Each row is a point on a tangle of strands that fork, close into loops and nearly touch. The rows are in no order.
Two points are linked if the straight distance between their rows is under 49.5. Some points are linked to none.
folam: [  2  10  11  -2  -6  -3 -12 -11  16  -9 -13 -13 -35  -4   1 -11  30  -8
 -13  18]
kef: [-18   0  12 -37   6  -5 -24  -1   2 -13 -29   2 -31  15  -8 -10  30  -8
 -29  25]
Lerid: [ 25   5 -23  56 -20  -8  25 -20 -26   5  -3 -21  18 -33  17  -7 -12  18
  -9  -4]
sukug: [  7   6   7 -11  -5  24  -8  13   1   9  13  28  -8  17   8  -6   0  -2
 -13 -11]
buros: [  6  12   7 -11  -8   7   8   7  32  -8  13  -5  -6   6   2   8 -10   3
   8 -25]
bomi: [ -8 -13 -33  18  13 -20 -21 -25 -34  39 -21  11   8  -1 -14  14   2  -1
 -21  30]
zedur: [-22   2  -8 -48  19 -12 -23  21  -3   0  -7  11  30   9   1  22   9 -23
  -4  -1]
tenab: [  4 -13 -18  17  16 -30 -24 -34 -36  27 -22  -9   9  -5 -12  18   1   3
   0  20]
Fot: [ -1  -7   9 -18   2   2  26  23  17 -29   4  -9  33   2   8   2 -20  -4
  24 -29]
Nata: [ -1  13  10  18 -17  -3  13   3   2 -12  -2 -16  -7 -17   3 -11 -16   6
  39  -4]
kagil: [ 13  15   0  16  -9  17  13  -1  10   6  22  23  -3  -2   2 -16 -14  18
  -1 -17]
Gebi: [ 23   7  -4  31 -14 -20   1 -32 -23  13  -5 -28 -11 -14   3   6 -14  17
  10   1]
Bodo: [  4  -1   0  45 -27   4  35  -1 -23  -3   2 -11  12 -26   1 -28 -23  26
  24  -6]
ged: [-30 -16  -8 -22  17 -27 -19  -3  10   6 -10 -29   8   5 -10  27   3 -32
  21   1]
tomu: [  8  22  -8 -36   4  14  19  23  27 -28  -1  17  -9  12  21 -10  22 -23
 -32   7]
luti: [-19   8 -15  -5  -5   9   4  24  19 -29   5   8   5 -15  -2 -11   5  -7
   8   4]
dol: [ 23  10  21  -7   4  19   1   1  -9   8  -8  34 -31  19  12 -26  20  -8
 -42  24]
lusa: [  1  -5  -6 -25  -2 -16  31  14  18 -32  -7 -24  28   2   3  23 -25 -10
  23 -28]
mudu: [-10  -5   0 -10  -7 -11   4   1  23 -25  -1 -50 -10  -5   4  16   7 -16
  20  -2]
Kar: [-17  -7 -10 -27  10  18   2  29  21 -19  11  18  21  12   7   5  12 -15
 -21  -2]
duna: [  1  13   6  -7   1  14  35  19  32 -32  20  16  24 -10  13 -25 -12   2
   9 -27]
Gonu: [ -2  14  12  -7 -23  -1  37  11  31 -26  -3 -22   0  -7   4   2 -25  -2
  28 -25]
sekid: [-22 -12   3 -30  11  -4 -28  17  -9  18  -8  26  12  18 -10  17   7 -15
  -4   3]
zib: [ 21 -11   2  27   4  14  11  -8 -23  14  21  24  29  -4  -4 -10 -26  32
  -3 -18]
pupaf: [ 18   9  18  37 -22  12  29   9  -7  -5   9  -7 -14 -17  19 -25  -1  13
   9  -1]
Fevik: [-22  -4 -16 -42  18 -19 -10  12   5   3  -1   1  37   9   1  26  -3 -28
  12 -10]
rele: [ 11   8  19 -12   5  24  22  17  20 -22  20  27  21   6   9 -17 -14   7
  12 -31]
nagu: [-33 -18 -12 -13   8  -5 -13   4  15  -3  -7 -14   1   0  -9  16   9 -22
   7  15]
nema: [-17 -15  -1  -6   5   4  16  23  15 -21   5  -5  36  -4  -1   3 -18  -6
  39 -11]
bogun: [-14  -8 -11   3  -3   7  -4   9  23  13  14  14  11   3  -8  13 -11   0
   9 -11]
pida: [-20 -12 -20   6  13 -10 -20  -7 -23  31  -9  23  14   2 -13  14   0   1
  -8  16]
zot: [-41 -16 -26  16  -7  20  -1  15  13   5   4  21   4  -6 -21 -10   8   2
 -20  22]
negi: [ 30  -5  -4  20   4  28   2  -5 -30  15  18  25  12   8  15  -8   0  16
 -35  -2]
Guvip: [  3  -5   6   2  17 -26 -35 -28 -38  32 -16  -5  -2   1 -14  11  10   5
   1  13]
Bulun: [ 25  -3  10  23   2  39   6   7 -19  13  19  26   4   5  11 -15   2  13
 -16  -2]
Sir: [  8 -10  -4  28 -10 -19   0 -22 -13  15  -6 -22  -6  -6 -10  13 -22  11
  30  -3]
Saf: [ 28  22  22  -9   6  -7 -26 -26 -12  21  -4  10 -28  15  -1  -2  12  11
 -17  -5]
ran: [ 13  12  -6   6   1 -10 -15 -15 -14  21   2  13  -6   4  -2   9  -8  16
   0  -3]
tel: [  8  28   8 -25   1   6   5   3  24 -11  10   5  -9  13  14  -1  -2 -11
  -3 -17]
kiko: [-24   7 -13 -31   7  -4  -6  15  10 -33 -11  -5   0   5   9   0  24 -21
 -11  25]
mavu: [-13 -14 -30  22   6   5 -11  -1 -17  26  -3  30  12  -2 -12   7  -2  13
 -18  18]
mimir: [-13 -15  -5   7  -1 -10  13  16   6  -4  -6 -12  22  -5 -11   7 -23  -5
  46  -3]
Mada: [-22  -9 -22 -20  17 -16   1   9  22   3   1   2  24   6 -12  25 -17 -18
  22 -13]
Rop: [  4 -16  25   1  -9  -9  -7  -2  -1   9  -1 -32  -3  15   3  21  -6   1
  19 -18]
bebu: [ 28   8  22  -3   6  33  22  17  -1  -7  20  33   5   9  10 -29  -9   5
   2 -15]
kabu: [  3   5   3  18  -4  -6  17   1 -18   0  -2  16  18  -9 -14 -11 -39  23
  36 -14]
bikap: [  2  -3 -26  36  10 -24  14 -17 -20  21  -7   5  24 -15 -19   6 -40  14
  31   4]
lat: [ -5  -6  20 -23   7 -11 -26 -10  13   1  -1 -26 -19   9 -10   5  30  -5
  -3  -2]
Fud: [-26 -14 -28  23   4  11  -5   1  -4   9   2  32  12 -13 -17  -9  -3  15
 -14  17]
fitop: [-24 -13 -12 -15   2  32   5  24  26  -9  15  31   9   8   2  -7  11  -2
 -27   2]
vupo: [  4  15 -18 -50  15  -7   7   6  11 -29   5  -8  13  12  19  19  24 -23
 -31  -3]
Bivo: [ 42   9  23  18   2  27  21   7  -9   2  22  24  -6  15  19 -30  -8  10
  -9 -10]
seb: [ -1  -6  -7  33  -1 -18  26  -9 -14   7  -7  11  24 -20 -16  -8 -44  20
  38 -19]
putu: [-25 -19 -14  33  -7   9  15  -2  18  10  20  14  17 -22 -10 -14 -12  14
  13  -3]
vanar: [ -1   5  -8  29 -17   9  -3  -2  -7   5   6   2 -13 -11   2  -7   4  11
  -3  14]
Purek: [ 32  17  21  30 -12  20  27   2  -6  -3   8   7 -17   1  25 -25  -2  13
   0   3]
Kez: [  2  -2  -8 -41  16 -16   3   1  16 -27   2 -29  13   7  17  25  20 -20
  -8  -5]
zanat: [-14  -8   4 -31  10   8 -23  13 -12  29   9  34  14  13  -9  15   0 -11
 -17  -6]
kubik: [-23 -23 -10   0   1   7 -16  14 -20  11 -15  16  -6  13 -10   4  12  -1
 -23  32]
vipo: [ 13  11  10  -7   7  11 -11   5 -18  -5 -13  24 -23  11   8 -12  16   5
 -20  20]
kiti: [ -8 -22   5  20 -16 -11   5 -12   4  10   0 -36 -17 -13 -12  10 -18  -6
  34  -4]
zole: [ -2  -1   8  12  -9  -7 -16 -20   4  -7  -4 -28 -37  -4  -6  -6  24  -2
   4  16]
nof: [  1   5   3 -25   3  -5   1   5  21 -29   0 -36  -3   0  12   9  19 -17
  -3  -1]
pavov: [ 28  22  18   2   9 -23 -20 -33 -16  15  -9  -7 -27   1  -5  -6  15  15
 -10   1]
bar: [ -1  19   0 -18  -2  14   9  15  27 -23  -4   6 -20   5  16 -17  23 -17
 -22  18]
Kop: [ -5  17  -4  -9  -1  14  17  24  24 -29  11   5  13  -6  16 -17   4  -5
   5  -4]
nefen: [-18  15 -18 -23   6  -8  -7  20  11 -28 -10   7   9  -6   1  -5   9 -14
  11  17]
bobok: [  9  -7 -18  30   2 -29   3 -26 -25  31 -12 -12  14 -11 -18  21 -34  13
  26  -6]
Radi: [  8  -4  30 -42   8 -25  -7  -5   3  -5  -8 -31   4  11  -5  24  -3  -9
  23 -23]
per: [ 20   7   3  17  -3 -25 -19 -32 -15  15  -6 -26 -25  -9  -8  -1   3  17
   6   3]
viso: [ 26  27  26 -22   6   0  -7  -2  18  -4  -3  -1 -30  19  12  -5  12 -12
  -9  -6]
mukig: [ 20  -3 -18  41  -7   5   0 -20 -30   9  -8 -10   5 -10  12   3   9  12
 -36  17]
diri: [  0  -6  -2   8  -1  21   0  10  11   3  21  30   7   6   3  -7 -10   8
  -5 -15]
kekuf: [ -6   3  11  -5 -23 -10  22   2  25 -21  -3 -36  -8  -6  -5  16 -22  -5
  31 -28]
sude: [  8 -15  29  -7   2 -11 -22 -12   2   3   2 -35 -16   9  -6  13  15   2
  10 -13]
sapaz: [-33 -22 -12 -12   4   1 -20  15   3   0 -14   7  -4   6  -9   9  14  -8
 -18  27]
guf: [ 31  13 -14  41 -13 -15  10 -34 -27   5  -9 -28  -4 -28  14   2  -8  10
  -6   3]
Vasi: [ 13   8  13  -5   5  37   7   9   4  12  13  40 -16  15   6 -21  10  -4
 -36   6]
togot: [  3  -5  10  11 -24 -13  15 -19  18  -4  -2 -39 -22  -6 -13  15 -26   1
  32 -17]
vegig: [  6  -5  29 -26  11  -4 -31 -19  -1  15  -2 -13 -24  15  -5   4  34   0
 -26  -3]
Bibi: [-20   2  -4 -43   9 -10 -13   6  10 -28 -22  -9 -12   6   1   0  32 -18
 -31  22]
vof: [-26 -10 -20   5 -11  29   5  18  22  -3   2  28  -7  -2  -6 -13   8   6
 -26  12]
Mizel: [  0   5  12 -11   5  -4 -26   4 -23   5 -11  11 -13   8  -5  -3  15   2
  -4  19]
Nulop: [-14 -10  13 -42  14 -33 -23  -7   9   7  -1 -28  17  10  -9  31   4 -21
  13 -19]
nomaz: [-18 -20   1  18  -5 -10  11   0   9   3  -4 -21   6  -2 -22  17 -28  -8
  39  -3]
duvub: [ 10  -4  -5  52 -23   0  32 -12 -23   1  -4 -19  10 -28  13  -9 -19  16
   8  -2]
mevev: [  9  -1 -14  46 -12   5   3 -12 -22  13   4  -6  -3 -15   7  -5   5  16
 -11  15]
komev: [ -1   8  15  34 -14   4  34   6 -10 -13   3   2  15 -30   4 -34 -21  28
  31 -13]
Dul: [ 31 -16 -11  20   4  18  -2 -11 -32  25  18  20  28   3   7   5 -11  21
 -26 -16]
bisi: [ 29   0  -6  30   2  -4 -12 -28 -30  10 -13 -18 -15  -5  13  -4  20  14
 -34  23]
dap: [  1  -2   8 -25   5  22 -21   8  -9  22  13  27  -3  22  -2   8   7  -4
 -27  -6]
tamup: [ 10  18   3  12 -22   7  15  -5  25   9  15   4 -17   1   2  -3 -15   9
   2 -23]
lavup: [ 18   8  35 -30  12   1 -14  -7   5  -2  -2  -5 -32  18   7  -9  33 -14
 -22   1]
vuro: [-11  16   0 -13  -9   6  -2   3  26 -16 -11  -4 -34   2   4 -14  25 -13
 -25  21]
zusi: [-27   5 -19  11  -8  -6  -5   0   3  -8  -6  -6 -14 -21 -12 -12   1 -12
  21  21]
Lesi: [  9  18  -6 -54  16   8   3  13  14 -25   0   9   0  15  24   1  21 -26
 -45   3]
Gim: [-26 -13 -21   3  10  -8  -3   3  26  20  12   2  13   0 -21  20 -17 -12
  25 -10]
biv: [ -7 -10  -5  11   3   3 -17  -3 -34  12 -17   7 -11   7  -7   2  14   7
 -18  36]
miba: [  1   5   4  28 -21  -1  -3 -14   2   2   3 -26 -29 -19   1  -4  10   0
   7   8]
sisoz: [  5   6  13  19   2   8  25  13  -9 -17   7  21  17 -14   1 -29 -24  24
  28 -10]
fusef: [ -1  -3  14 -17  17 -20 -39 -16 -28  13 -19  -4  -9   5 -16   0  19  -1
   5  14]
fil: [  0  -3  12 -28   9   0 -15  20   0  -2   5  -5  15  15   3  15   1 -14
  15 -10]

A tip is a point with one link. Name the tips that can be reached along the links from each point below, in the order of the rows.
bar: mudu, bisi
Fot: lusa, Gonu, Saf
zot: Kar, Rop, Radi
luti: kef, zib, pupaf

A fork is a point with three links, a tip a point with one. Leave the first point through the second and follow the links. Name the first fork or tip that comes.
folam, vuro: mudu
Kar, fitop: Mizel
Bibi, kiko: Bivo
tel, viso: Rop
Kez, vupo: bisi

How many points has the smallest loop of links through each point below? Write - if it is on no loop.
bogun: 10
Bodo: 12
vupo: -
kagil: -

Name the points in between on the shortest way along the links from the first point to the second, in order.
bomi, kagil: tenab Guvip fusef Mizel vipo dol Vasi sukug diri
bogun, sude: diri kagil tamup buros tel viso lavup vegig lat
mavu, sapaz: pida bomi tenab Guvip fusef Mizel biv kubik
guf, Gonu: Gebi Sir kiti togot kekuf
Bivo, kiko: bebu rele duna Kop luti nefen
